Points, in no order, along strands that fork and pass close to each other.
(in the rows, 128 means zero)
Two points are linked if the straight distance between their rows is under 157. Some points are linked to none.
Z_277: [136 119 167 132 116 116 101 159 129 142 117 107 103 141 101 170 101  86
 176 110 125 131 135 134  37 171  98 169 138 103 149 109 178  88  95 131
 132  66 145  74  75 146 119 162]
Z_466: [ 89 109 102 177  66 161 115 106 133 141 138 127 146 160  78 124 180 148
  96 133 141 111 135 110 106 155 122 149 124 140 128  78 148 126  98 134
 199 119 107 130 142 150 167 147]
Z_565: [125  98 132 129 107 139  89 135 104 137 176  70 145 135 144 145 146 106
 194 117 140  98 174 134  60 119 106 168 181 122 172 137 160 143  79 109
 135 112 111  69 100  97 139 123]
Z_965: [120  67 110 148 118 192 113 123 138 131 134  69 167 139 146 124 146 121
 114 118 100 146  87 133  66 122  68 147 152 128 159 136 123 133 101 182
 110 142 167 108  91 106 138 174]
Z_308: [158 131 145 100 142 138 112 147 115 111 136 148 122 125 168 100  89 112
 127 134 111 141 156 138 152 136 134 146 120 118 108 129 107 127 136 115
 129 188 122 116 125 142 127 110]
Z_824: [140 118 124  97 148 155 166 118  89 113 118 140 118  77 176 139 109  98
 190 123 113 114 131 103 156 133 103 143 120  87 159 173 148 134 153 122
  93 137  87 144 153 100 119  90]
Z_469: [144 104 153  86 171 108  86 181  77 102 114 150 108 141 136 115  71 107
 118  77 117 139 135 126 174 199 120 128 116 138 144 122 124  96 187 131
 123 183 138 164 142 154 168 100]
Z_311: [155 109  94 119 130 123 117 175  98 109 125 188  77 111 120 136  73  90
 102 166  72 109 111 136 182 173 167 117  83 137  78  79 137  81 179  98
  93 152 137 167 156 130 102 123]
Z_730: [124 154 147 106 149 112 172  83 119 123 114 152 108 101 127 135 143 144
 147 140 167  98 139 112 172 103 163 119 108 107 119 148 130 161 128  87
 137 147 110 179 161 130 116  89]
Z_98: [137 114 114 134 146  92 121 174  72 130 148 159  82 130 151 125  51 107
  97 143  80 117 130 142 213 187 160 159  81 166  78  82  96  78 192 111
  89 176 143 194 154 154  84 104]
Z_600: [117 161 128 176  89 118 164  77 144 168 129 136 135 106  73 152 172 150
 145 156 167  82 170 129 136  88 135 122 117 115 102 138 151 168  82 118
 151 127  95 120 181 103 110 139]
Z_430: [145 188 171 113 142 169 172 152 125 162 132  99 127  51 152 117 108 113
 175 112 153 167 162 123  90 106 110  99 164 107 169 169 173 159  88 134
  79 100 100  84 106  98 130 151]
Z_152: [142 129 155  92 196 123 135 140 134 141 118 141 120 122 127 145 123 142
 145 116 148 199  67  98 126 112 108 151 151 156 173 127 146 146 140 154
 101  85 139 113  99 114 132 114]
Z_800: [154 102 147 112 161 134  83 176  80 124 144 147  67 139 101 142  87  87
 147 109  99 160 135 137 190 230 117 128  82 106 151  97 166 111 172 150
 117 138 159 157 142 140 181 128]
Z_225: [113 158 125 164 125 218 116 111 125 149 131  98 214 106 167 117 112 123
 114 105 136 156 137 146  64  77  87 135 142 137 130 150 163 147  86 167
  73 164 131 127 112  78 146 156]
Z_972: [158  92 130 131 104 158 121  93 130 106 171 103 159 111 126 134 142 114
 154 108 136 107 137 129 143  65  61 143 154 109 118 160 123 124  83 139
 111 211 149 171 184  80 119 116]
Z_785: [ 84 167 196 124 159  92 118 121 140 167 130 100 122 167 171 148  88 156
 134  90 123 138 162 130  91 112 146 112 145 193 115 141  70 113 107 120
 171 104 142  69  54 156 147  96]
Z_921: [ 94  97  95 148 114 223 107 102 131 135 143  79 227 133 162 140 150 129
  85 112 131 136 102 152  32 107  74 155 133 138 132 136 139 143  91 173
  71 136 143 134  95  93 147 198]
Z_340: [ 87 146  91 163  70 141 175  75 146 159 136 157 103 118  70 119 194 155
 132 148 174  78 154 120 145 101 136 133 114 131  79 109 143 121 103 115
 190 123  92 165 163 113 137 124]
Z_960: [145 155  96 109  87 135 145 128 181 108 143 120 157 123 131 106 133 118
 147 169 102 127 129 147 133  55 128 135 108 128  75 155 143 114  96 131
 148 150 140 122 162 108  86  95]
Z_476: [121 128 158  92 139 133 124 104 131 123 122 103 141 159 178 128  90 122
 132 101 156 101 176 145 110 165 175 124 163 122 110 139 123 137 119  91
 146 140 145 107  83 174 172 106]
Z_461: [ 97  91  96 194 131 110  59 164 124 139  97 127 116 186 132 146  99 113
 107 110  86 113 131 156 110 194 140 139 120 115 129 118 105  90 172 154
 170 139 178 145 150 175 170 144]
Z_862: [ 95 120  95 199  64 168 140  73 131 126 138 128 139 139  96 128 174 138
 107 143 129  89 137 138 137 120 151 136 102 111  54  77 153 113 105  91
 178 141 103 165 143 146 158 122]
Z_630: [169 112 109  96 144 196 126 118 107 100 121 169 135 113 141 108 128  92
 156 139 106 142 124 122 146  97  84 118 116  82 107 120 144  88 118 139
 111 201 113 155 144  60 158 105]
Z_37: [112 144 166  88 157 117 163 113 113 156 140  88 135 120 176 119 109 149
 160 114 149 135 103 120 119  85 155 118 124 172 153 169 125 173 130 135
 139  65 136  81  98 116 159 109]
Z_260: [127 141  84 128 164  92  85 137 137  71 128 234  87 125  78 155 146 117
 104  99 105 137  47  98 213 143 119  88  97 141 109  80 135  65 183 104
  88  96 140 212 157 131 105 119]
Z_865: [119  67 129 134 133 150  69 127 129 109 119 116 122 152 123 139 123 122
 141  98 113 115 119 124 102 136 120 138 159 123 162 123 112 126 141 115
 132 154 172 146 131 140 174 143]
Z_134: [124 171 188 130  97 125 136 147 133 151 146  87 129  86 168 117  71 122
 136 138 150 111 187 142 107 109 141 110 154 130 126 147 112 159  67  99
 108 180 116  99 105 146 106 129]
Z_181: [156 111 147 125 117 146 134  96 131 127 171  76 157 115 153 124 125 121
 152 116 160 110 144 133 128  57 112 144 179 146 129 190 106 164  93 127
  97 184 146 126 130  96 120 100]
Z_403: [151 178 115  75 173 128 135 161 143 110 119 183 113  82 104 102 130 160
 103 147 122 187  79 129 174 113 152 114 113 146 119 119 137 133 163 129
 107 114 105 159 130  93 121 115]
Z_754: [ 97 126 104 155 118  70 139 176 163 128 115  89 145 152 163 104 111 149
  84 153  86  97 131 149  69 112 156 128 131 145 116 145  63 124 133 145
 146 141 151  96 142 164  39 139]
Z_317: [114  80  76 160 117 182 124 110 181 111 125  81 172 149 104 144 208 154
 102 126  80 150  82 136  57  88  78 135 150 117 122 121 112 123 113 183
  92 134 167 135 122 100 112 193]
Z_348: [152 118 106  65 107 112 134 111 133  91 137 195  78 107  78 160 182 127
 167 143 105 112  98 106 214 126 100 120  96 121 136 110 122  86 152  98
 126 112  86 203 162 125 130 115]
Z_164: [156 110 158 137  91 164 111 117 132 147 133  72 157 131 111 176 139  87
 188 105 130 122 149 133  23 152  53 153 126 110 158 112 189 115  83 155
 113  54 140  63  68 111 143 182]
Z_901: [134 131 110 114 142 108 137 120  86 137 115 183  99 135 165 135  94 144
 111 142 149  78 136 112 204 199 188 120 104 143  83 119 137 137 184  96
 113 150 102 150 124 157 116  83]
Z_732: [132 167 119 135 181 103 132 111 125  91 126 235  81 117  87 165 145 135
  96 124 137 140  49  83 209 134 163 103  84 131 115  74 145 121 170 114
  85  85 110 183 137 130 104 100]
Z_401: [ 92 132 113 140 144 131  92  96 162 127 113 151 149 150 144 124 150 152
  88  87 120 103 146 149 139  74 151  95 151 156  98 144  61 101 147 119
 181 161 132 169 138 122 181 110]
Z_271: [186  91  89  75 160 193  90 150 100  79 127 161 133 134 125  95 147 112
 132 133  72 154 101 135 153 130  92 100 101 100  99 105 134  49 147 156
 118 192 167 163 145  65 168 114]
Z_701: [167  98 129 115  99 171 102 115 155 107 139  97 152 101  73 130 183 128
 146 148 101 152 133 115 118  96  37 122 149 106 145 117 135  85  99 138
  97 197 155 170 177  82 110 136]
Z_509: [119 109 112 176  82  85 149  76 147 120 106 146 123 147 115 116 132 116
 130 142 108 110  84 121 133  98 106 123  90 116 131 166 114 106 139 138
 175  91 152 156 178 118 112 123]
Z_941: [131 136 149 111 123 161 136 108 123 164 139  76 165 128 118 163 181 134
 162 119 163 130 140 126  45 107  94 136 154 130 166 119 168 144  71 158
 122  40 105  47  70  95 162 183]
Z_697: [151 121 137  82 125 123 125 141 112  96 130 159 119 131 116 103 121 139
  70 125 127 162  99 102 168 193 143 135  68 129 145  97 146 150 163 127
 103  76 125 167 112 161 145 130]
Z_615: [130  97 157 110 164 130 141 166 139 129 125 120 126 119 126 117  95 133
 140 119 102 199  86 104  95 148  58 150 152 149 176 132 134 141 134 161
  90 106 159 115 126 118  89 149]
Z_665: [ 88 132 140 130 109 135 139 115 129 152 128 105 122 121 136 111 143 143
 127 117 153 105 139 132  82 116 167 101 150 111 168 128 116 150 106 119
 177  80 109  92  85 140 192 152]
Z_452: [132 147 146 137  98 146 172 105 155 160 144 110 128  76  65 129 191 152
 146 150 154 134 158 132 136  77 123  89 109 115 151 133 138 167  83 131
 138  99  97 110 180  83 141 150]
Z_440: [147 125 121  85 128 109 120 160 129  81 148 115 146 154 129 107 122 127
  76 121  91 173  70 123 131 186 146 151  82 149 178 100 118 154 149 145
 101  49 154 144  93 180 122 165]
Z_808: [173 162 142 116 111 155 188 116 174  96 122 123 163  88  95 115 152 130
 127 190 121 198 114 142 152 142 100  95 111  80 146 121 128 150 125 158
 120  88 135 118 108  74 109 184]
Z_604: [ 99 107  91 115 165 107  74 151 160  94 103 173 136 177 132 135 137 168
 100  96  59 121 109 120 152 112 152  93 146 180  74 130  74 107 162 111
 150 170 169 159 162 170 104 100]
Z_616: [ 85 136 118 201  88  80 146 114 172 136  92 132 142 129 109 109 142 144
  95 121 100 117 109 143 109  62 107 105  98 141  82 187  93 101 121 164
 151 125 153 130 161 116  77 134]
Z_796: [105 100 111 129 138 106 113 184 153 126 134 116 140 152 148  97 127 154
 118 135  72 138 114 128  74 106 100 148 145 151 137 143  88 138 129 157
 134 158 147  92 143 130  86 131]
Z_437: [158 140 129  52 144 127 124 118  97  85 138 158 103 106 115 101 155 161
 100 118 122 138 111 106 203 142 148 129  93 126 138 105 128 146 149  88
 108 119 114 218 133 154 150  85]
Z_839: [121 116 119 140 145 119 111 119  68 165 110 164  71 121 156 165 101 110
 164 125 159  67 165 121 181 231 158 129 132 110  99 119 160 115 170  86
 125 186  92 146 128 152 143 102]
Z_479: [124 109 123 195  67 181 128  68 137 111 136 118 129 113 103 136 167  95
 127 142 125 120 156 132 118 111 103 138  92  68 108 106 162 119 107 124
 127 148 118 152 147 113 150 125]
Z_151: [160 100 123 151 111 150 130 117 104 105 136 135  82 157 105 141 141 105
 128 157 117 144 112 115 180 172 140 133  64  88 130  92 155 116 152 129
 145 127 154 143 148 172 150 117]
Z_499: [ 98 126 163 116 158 144 119 119 145 154 141 104 134 145 179 114 109 159
 128 101 127 139 119 120 109  82 143 118 157 179 144 157  73 140 128 132
 147 131 139 104  96 127 169 113]
Z_472: [135 105  88 129 112 192 107  92 127 136 155 123 150 165 181 122 129 104
 118 107 136 118 140 161  94 112 112 169 145  92 145 179 128 127 131 150
 129 123 124 114  93  95 184 138]
Z_878: [134 153 133  98 119 137 168 107 141 129 161  80 178 138 184  95 128 140
 151 127 148  79 184 138 138  93 165 114 128 142 116 179 103 170  96 109
 162 128 122 102 147 113 122  94]
Z_963: [137 159 136  59 164 111 149 106 110 132 126 160  91  80 113 139 169 156
 133 118 163 113 139 110 187 136 151 119 105 100 150 147 124 181 152 102
  86 103  83 192 147 139 143  93]
Z_270: [123 127 126 133 158  65 108 158  74 131 148 172  93 145 174 138  56 107
  78  88 100 107 132 124 220 203 157 150 107 188 106 102  96  91 223  97
 118 145 102 180 142 173 105  88]
Z_562: [111 135 153 152 134 115 151  62 142 118 110 105 137 151 123 125 148 137
 129 123 189  97 155 117 142 118 170 149 143 114 105 134 132 157 112  94
 160 145 145 158 137 149 138  98]
Z_679: [152 156 117 129 151 118 157 169 136 123 112 188 105  87  71 124 128 135
  84 185 114 205  74 122 171 143 142 136  96 134 122  69 141 119 153 140
  96  96 108 139 123 126  68 154]
Z_801: [156 146 157 102  99 154 150 144 146 125 135  55 180  88 130 107 126 125
 150 149 145 135 127 108  94  97 121 103 152 124 170 134 167 169  79 136
 109 132 147 106 156 106  99 152]
Z_644: [135 108 144  59 165 136 157 109 101 131 137 122 131  93 189 121 100 132
 164 122 120 106 117 102 139 112 143 132 141 149 156 160 135 157 151 110
 106 111 113 131 126 108 148  82]
Z_698: [128 169 141  74 172 123 145 107  91 128 103 162 101  95 178 131 120 152
 123 120 145  97 176 116 206 164 179  96 130 122  82 126 102 152 145  79
 115 175  73 132 114 158 151  68]
Z_174: [166 153 138 153 105 130 200 145 174 109 106 125 159  93 112 116 117  82
 122 176 126 200 132 143 135 146  98 133 128  85 151 126 148 133 127 170
 107  74 110  85 125  95  56 178]
Z_598: [107 106 131 160 110 103  94 121 106 145 134  94 138 126 159 148 119 102
 175 127 112  73 157 142  92 136 129 174 170 135 134 134 140 132 114  83
 169 148  98  87 113 117 149 118]
Z_857: [140 105 100 101 183 152  95 136 144  84 118 157 147 168 150 119 114 159
 107 113  75 149 100 118 145 110 130 121 130 151  89 115  94  86 152 133
 122 196 173 153 152 133 128  76]
Z_405: [ 98 130 135 143 136  91 101 122  89 157 131 146  93 124 166 139 113 120
 163 118 145  76 176 125 151 184 147 158 161 127 124 146 137 119 134  76
 161 170  73 110 108 146 150  92]
Z_547: [ 90 130 106 160 109 117 128  76 172 137 114 176 111 136 114 128 152 136
 134 119 114 103 106 133 139  50 139 103 115 135  97 152  93 107 133 115
 177 109 127 175 164 106 166 131]
Z_861: [120  89  88 137 119 165  89 129 171  93 122  96 161 143  95 130 185 161
 116 150  76 133 117 138  68  89 103 138 140 118  86 102 133 119  92 137
 129 178 171 143 153 129  99 143]
Z_986: [105 180 159  98 140 143 136  92 108 144 128 100 136 130 171 106 121 141
 148  80 185  97 231 145 128 137 149 131 167 134 115 168 114 136  96  97
 146 167  92 124  79 145 172  94]
Z_985: [132 142  96 103 169 126 139 154 166 112 101 157 140 122  76 116 164 168
 120 157 111 197  50 126 148  98 146 102 129 151 151 115 118 126 171 165
 145  84 132 132 130 112 127 156]
Z_525: [111 103 101 169 122 110  62 124 112 126 120 154 105 178 131 140 111 105
 106  94 118  76 150 154 172 173 164 118 121 127 100 122 105  79 183 105
 171 181 154 177 156 162 190 115]
Z_769: [171  98 104  75 148 131 143 163 152  75 129 138 165 150 125 117 116 125
  93 148  74 188  72 146 127 195 119 152  88 106 155 113 116 133 162 163
 106  87 165 130 117 124 110 166]
Z_596: [142 114 104 115 169  98  65 192  91  81 125 160 105 155 105 135  95 116
  93  93 102 118 104 125 199 187 144  92 109 140 109 102 140  76 213 111
 118 192 156 188 156 156 158  92]
Z_445: [139 133 184 118 136 131 107 158 140 135 115  96 128 125 129 146 101 119
 150 135 136 150 129 133  38 128 103 165 156 118 138 120 180 135  67 139
  99 116 146  71  90 147 110 152]
Z_563: [110 151 143 202 110  81 147 122 155 156 117 133 137 123 136 112 105 109
 102 120 143 124 135 145  99  70 102 134 116 115 133 188 112 144 114 160
 133 110 138 101 171  94  80 149]
Z_608: [176 138 118 125 100 194 163  85 189 117 111 121 167  92  84 125 184 123
 140 169 118 173 135 121 136  87  72  84 128  91 128 111 136 119  96 153
 116 106 130 141 139  47 129 164]
Z_50: [122 155 108 152 159  51  96 123  98 165 132 185 110 170 165 152  68 136
  76  94 149  86 128 112 227 206 175 134 148 211  94 121  81 107 219  87
 114 126 124 154 118 176  96  94]
Z_16: [155 143 103  92 192 125 122  99 122  84 123 224 111 119 121 158 154 132
 130 109 142 128  70  94 193 131 143 106  87  82 104 102 152 126 167 105
  99 125 116 162 151 100 139  58]
Z_219: [121 172 131 117 124 155 102 130 109 153 186  97 142 132 167 129 130 128
 190  94 168  95 199 160  56 113 116 154 166 118 145 185 165 133  66 119
 113 108 100  70  63 115 144 118]
Z_244: [118 114 131 154 140  86 102 161  65 164 138 164  56 148 127 164  80 117
 153 122 141 104 118 108 185 227 153 139 136 162 129 102 155  98 187 113
 134 160 115 146 129 171 139 123]
Z_397: [128 126 160 117 190  91 148 163 112 121 113 153 105 112 133 135  70 115
 128 106 130 194  70  99 137 162 122 169 133 140 158 102 183 126 169 130
 119  81 114 116 118 151 111 105]
Z_361: [ 90 103  96 159  92 157  95 126 131 101 112 170 105 141  70 127 175 140
 130 121 100 133 103 106 142 111  98 103 129 129  93  86 135  50 118 126
 157 187 126 205 137 127 156 121]
Z_939: [111 136 153 137  71 140 146 134 132 137 153  16 190  79 134 113 117 115
 141 111 165 112 137 136  37  84 125  97 159 137 159 150 152 166  60 134
 113 115 143  87 121 104 122 162]
Z_961: [109 135  84 129 137  59 120 190 152 119 113 145 128 184 146  99 111 155
  52 131  77 123 101 143 104 158 161 146 107 160 126 133  61 121 158 147
 133  91 147 111 144 183  54 154]
Z_528: [146 181 154 100 132 145 203 143 111 155 168  58 149  86 133 118 138 127
 189 127 171 161 135 137 101  99 111 100 141 125 187 189 172 165  86 187
  92  43 128  61  81  72 116 157]
Z_610: [108 137 152 150  84 102 148 141 106 135 159  26 184 133 120 125 166 115
 148 129 177  96 142 143  43  86 138 109 154 123 166 115 156 168  48 139
 165  55 121  39 105 107 116 145]
Z_428: [127  89 133 112 115 182 132 119 128 159 164  99 139 117 140 114 151 135
 139 131 134 143 125 132  99  94  68 129 183 152 170 153 112 152  86 165
 104 120 137  96  86  59 159 179]
Z_836: [126 152 127 121 108 127 173 111 165 140 139 100 167  92 138 122 133 135
 138 156 130  84 141 151 135  46 173  88 111 146  84 160 119 172 103 124
 155 123 138 116 180 104 103 111]
Z_716: [109 129  95 111 159  83  81 173 158 120 113 161 137 183 151 131 103 147
  61  96  76 126 114 137 140 147 157 110 139 181 110 135  53 121 191 127
 138 120 135 113 132 180 112 117]
Z_802: [125 152 115 134 140  50 111 122 103 169 131 163  98 172 142 131 116 152
  86 132 169  82 134 130 196 169 199 139 156 193 115 131  95 146 176  91
 144  84 106 124  98 178 117 129]
Z_894: [122 115 116 125 127 113  87 104 127 113 128 135 135 182 167 125 107 124
  86  82 128  93 166 146 164 140 159  96 162 143 101 144  48  94 185  95
 176 172 123 157 117 164 191  96]
Z_646: [126 176 133 117 144  79 142 134 118 167 117 145 100 148 146 119 102 144
  94 137 184 105 156 147 132 148 201 127 118 137 121 154 105 160 148 123
 137  78  97  87  98 160 124 121]
Z_517: [128 133 119 174 134 141 132  84 137 152 130 127 154 153 152 116 134 114
 124 105 150 149 126 154  93  61 107 163 142 108 145 196 110 146 121 173
 129  93 125  97 118  87 129 136]
Z_211: [111 123 157 113 150  79 122 170  85 159 114 151  69 120 140 136  51 115
 137 124 133 130 110  96 134 211 151 155 129 165 134 101 169 119 162  96
 120 102 115 118 100 171 109 119]
Z_708: [107 131 121 129 123 105 107 147 118 126 103 136 104 130 105 117 111 150
 101 164 143  95 146 123 151 137 164 123 173 160  92  96  90  78 141  98
 136 227 120 178  99 164 108 131]
Z_235: [131 128 169 193  74 129 136  90 115 146 113  80 121 113 104 163 147 101
 155 136 175  89 176 108  77 147 116 148 119 102 128 118 198 165  78 118
 122  98 100  70 136 150 110 146]
Z_70: [100 158 173 141 123  87 131 131 127 153 139 104 120 168 155 139  87 145
 163 107 139 103 147 121  90 137 129 145 134 167 104 139 132 125  78 124
 188  99 125  42  57 165 120  94]
Z_489: [175 147 155  52 161 110 111 139  87 104 116 160 138 108 165 114 105 128
 109 112 137 121 186 151 200 132 149 140 124 138  95 144  85 125 145  91
 104 184  81 158 137 143 124  87]
Z_978: [120 153 155 152 154  89 158 116 126 185 153 107 114 103 110 150 158 139
 181 116 184 129 148 155 109  66 120 110 124 120 190 184 115 174 119 156
 115  56 120  73 146  78 149 150]
Z_658: [111  96 102 191 122  85  83 172 117 140  84 107 115 208 114 154 112 125
  91 138 123 104 127 159  68 205 154 151 115 114 117 104 121 111 137 163
 133 136 174 103 133 195  96 169]
Z_453: [169 135 135  80 121 174 184  80 175 136 147 137 144  85  73 130 209 144
 162 148 133 146 127 119 173  76  94  91 107  99 133 133 129 152 104 139
 115 104 124 148 176  69 141 135]
Z_577: [144 141 137 145 112  96 162 144 129 147 118 176  72  90  60 148 141 145
 110 191 127 150  73  84 182 119 128 127 120 156 119  69 128 128 141 124
  81 120 128 184 144 135  56 145]
Z_41: [109 122 123 122 149 111 117 191 147 119 142 104 122 168 138 105 118 159
 116 126  94 171  86 127  78 154 135 138 146 154 148 117  78 144 109 154
 139 130 151  70  87 186 116 136]
Z_103: [159 126 108  80 190 130  97 112 117  86 127 184 142 142 134 136 117 128
 126 109 143 129 113 117 175 114 143 132 110 112  97 127 130 103 168 123
  99 181 154 171 155  99 133  71]
Z_643: [138 145 128  97 102  92 160 127 111 115 150 185  73  66  95 147 151 132
 147 167 109 120  94 101 199 124 121 142  83 145 120 107 117 137 131  97
  94 124  76 199 160 127  78 115]
Z_514: [111  90 105 188 100 168  91  61 125 138 146 126 153 156 135 138 166  98
 128  94 138 106 152 144 102 105  93 179 121  93 135 137 133 138 130 114
 151 117 129 147 142 123 178 128]
Z_86: [121 118 134 130 108 108 157 123 112 129  86 106 117 151 107 141 156 125
 123 158 166 113 116 109  91 126 179 113 138 105 162  99 135 161 124 138
 163  56 101  83 119 164 139 167]
Z_627: [ 91 183 154 130 146  91 130 104 121 180 111 140 115 143 164 128 107 156
 109 111 199 101 203 143 150 148 184 104 149 165 112 158  87 134 150  97
 151 153  91 122  86 150 157 107]
Z_328: [130  89  93 137 178  96 155 159 147  96  97 133 144 138 106 116 131 145
 111 119  80 196  63 108 108 125  86 165 133 141 174 136 111 132 176 162
 104  77 168 146 148 134  59 153]
Z_966: [115 123 157 161 105 114 132 144 123 142 130 106 113 127 187 122  50  87
 122 130 115 126 185 153 125 146 139 155 139 126 104 133 104 115 116 107
 117 186 121 104 110 159 111 113]
Z_109: [163 112 142 120  82 167 124 130 165 126 145  56 176  93  87 122 176 138
 127 156 114 165 106 108  93  99  60  94 168 116 151 113 139 139  79 154
 103 158 167 113 162  91  95 154]
Z_923: [150 104 133 113 115 153 143 125 144 147 158  87 161 138 119 130 161 113
 163 150 137 164 125 121  91 121  70 137 161 130 194 129 141 144 102 169
 108  68 135  47  94  78 122 182]
Z_553: [117 114  86 152 106 124  72 154 108 101 122 171  82 146  74 129 142 145
 103 136 115 108 116 126 166 137 140  91 152 145  72  85 113  38 156 103
 139 230 129 204 115 163 148 118]
Z_72: [ 85 166 151 152 112 117 163 118 111 166 161  62 124 112 138 113 152 134
 153 132 177  81 188 140  69 101 152 108 143 121 150 155 136 182  71 111
 161  80  95  62  97 120 138 123]
Z_762: [115  90 109 178  89  86 120 162 118 147 111 116 102 181  95 142 137 110
 111 166 125 114 134 138  92 155 118 165 122 107 151 118 111 118 134 149
 132 105 141  99 155 158  71 175]
Z_768: [146  93 133 129 111 151  95 146  92 132 136 124  83 142 116 129 102  89
 136 154 111 141 151 149 153 214 145 120  75  78 128  92 150 112 136 131
 146 158 152 132 132 152 189 147]
Z_220: [141 129 162 127 126 125 183 130 130 142 120 162 108  63 140 134  94  82
 166 133 130 161 129 110 153 144  96 130 121  77 167 145 162 144 142 131
  99 107  90 126 148  92  90 139]
Z_379: [126 141 163 132  98 150 128 118 120 121 145  89 148  91 144  93 122 129
 124 129 154 119 168 135 115  72 123 123 157 122 129 149 110 149  87 109
 131 196 114 146 119 126 144 122]
Z_222: [118 114 185 144 172 119 115 145 136 139  92 110 139 103 139 125  89 130
 138 112 126 158 114 111  71 114  86 129 152 133 147 131 148 148  98 136
  88 165 179 113 130 131 104 130]
Z_863: [134 134 148 124 111 126 144 107 102 134 107  96 117 152 119 152 141 125
 159 138 183 105 158 115  86 163 139 144 126  95 126 120 188 151  86 109
 154  74 103  75 114 170 150 125]
Z_852: [134  94  75 129 145 126  88 158 126  82 111 185  89 158  76 143 128 108
 122 121  88 134  84 123 179 169 125  83 104 121 121  97 140  53 195 125
 126 133 168 199 165 149 141 125]
Z_584: [142 114  91 130  88 176 132  93 127 107 118 169 111 103 126 129 154  92
 159 142 105  95 153 133 153 104 111 123  98  77  92 123 153  98 124 106
 145 154  99 160 157  92 146 109]
Z_974: [117 191 161 127 147 185 138 144 136 169 125  83 175  86 143 110 115 144
 143 127 153 181 143 141  58  90 115 110 150 131 160 139 166 152  82 166
 105 142 110  92  82  81 165 160]
Z_118: [104 118 123 143  92 167 125 115 139 133 115 137 131 119  75 110 192 154
 117 140 138 144 114  86 126 130 110 113 131 131 142  74 154 109 108 122
 174 167 108 163 143 125 169 131]
Z_969: [119 112  87 116  89 120 128 143 177 101 115 127 139 149  88 115 158 166
 135 166  82 120 112 141 112  88 124 116 116 149  75 117 120 110  96 122
 167 150 169 140 159 144 101 120]
Z_520: [184 108  86  60 150 173 118 163 135  76 134 146 148 133 142 103 109 109
 122 149  77 184 106 156 146 152 103 145 103 108 134 116 141  96 167 151
 108 143 164 150 140  95 127 135]
Z_540: [125 151 153 160 138 127 158 120 148 140 113 169  98 107 115 123 122 141
 107 147 131 168 102 127 146 107 149  95  94 112 133 123 105 160 129 153
 131  98 123 123 124 122 152 162]
Z_763: [146 159 125 129 115 125 186 161 129 132 109 132 120  93 143 110  92  98
 118 162 125 158 134 141 125 146 149 132  99  83 148 136 151 155 128 142
 110  78  97  84 116 128  79 156]
Z_76: [121 137 142 195  98 133 159  62 125 154 138  76 148  88 104 174 184 130
 163 111 184  83 171 126 125 100 117 129 139  94 108 151 165 194  59 102
 131 106  83  83 160 120 130 114]
Z_495: [101 123 113 142 168  96 154 162 163 107  70 138 139 136 126 103 115 146
 106 122 108 183  63 123 108  95 144 129 133 131 153 131 111 116 175 168
 131 108 141 133 123 145  89 135]
Z_321: [113 134 147 134 115  76 134 178 113 139 146 107 104 174 141 117  91 120
 135 141 126 140 120 131  75 160 133 158 123 155 144 114 124 134 101 130
 161  90 129  47  85 170  94 132]
Z_529: [127 130 129 120 116 155 141  84 147 120 147  62 190 165 185 116 117 123
 106 115 149  91 164 160  81  99 169 144 148 120 110 153  99 145 101 120
 154 143 159 107 110 141 154 122]

A fork is a point with three links, a tip a point with one. Leave the first point through the second and follow the links. Name the first fork or tip that comes.
Z_109 / Z_701 | Z_839
Z_730 / Z_963 | Z_479
Z_966 / Z_134 | Z_600
Z_969 / Z_960 | Z_311
Z_563 / Z_616 | Z_762
Z_808 / Z_174 | Z_151
Z_646 / Z_627 | Z_965

A fork is a point with three links. Follow the links from the first point to the second and name the forks in between, in order.
Z_440 / Z_708 | Z_479, Z_862
Z_321 / Z_86 | Z_600
Z_615 / Z_608 | Z_839, Z_600
Z_445 / Z_235 | Z_615, Z_839
Z_701 / Z_222 | Z_839, Z_615
Z_529 / Z_211 | Z_965, Z_615

Follow the links from the first point to the second, and from the first to the third. Name the last point that the two ways share.
Z_211 / Z_225 / Z_529 | Z_965
Z_577 / Z_610 / Z_529 | Z_615
Z_679 / Z_701 / Z_627 | Z_615
Z_517 / Z_41 / Z_701 | Z_600
Z_801 / Z_219 / Z_328 | Z_839
Z_222 / Z_836 / Z_528 | Z_965
Z_472 / Z_134 / Z_562 | Z_479
Z_361 / Z_716 / Z_461 | Z_862
Z_271 / Z_489 / Z_461 | Z_479
Z_665 / Z_658 / Z_361 | Z_862
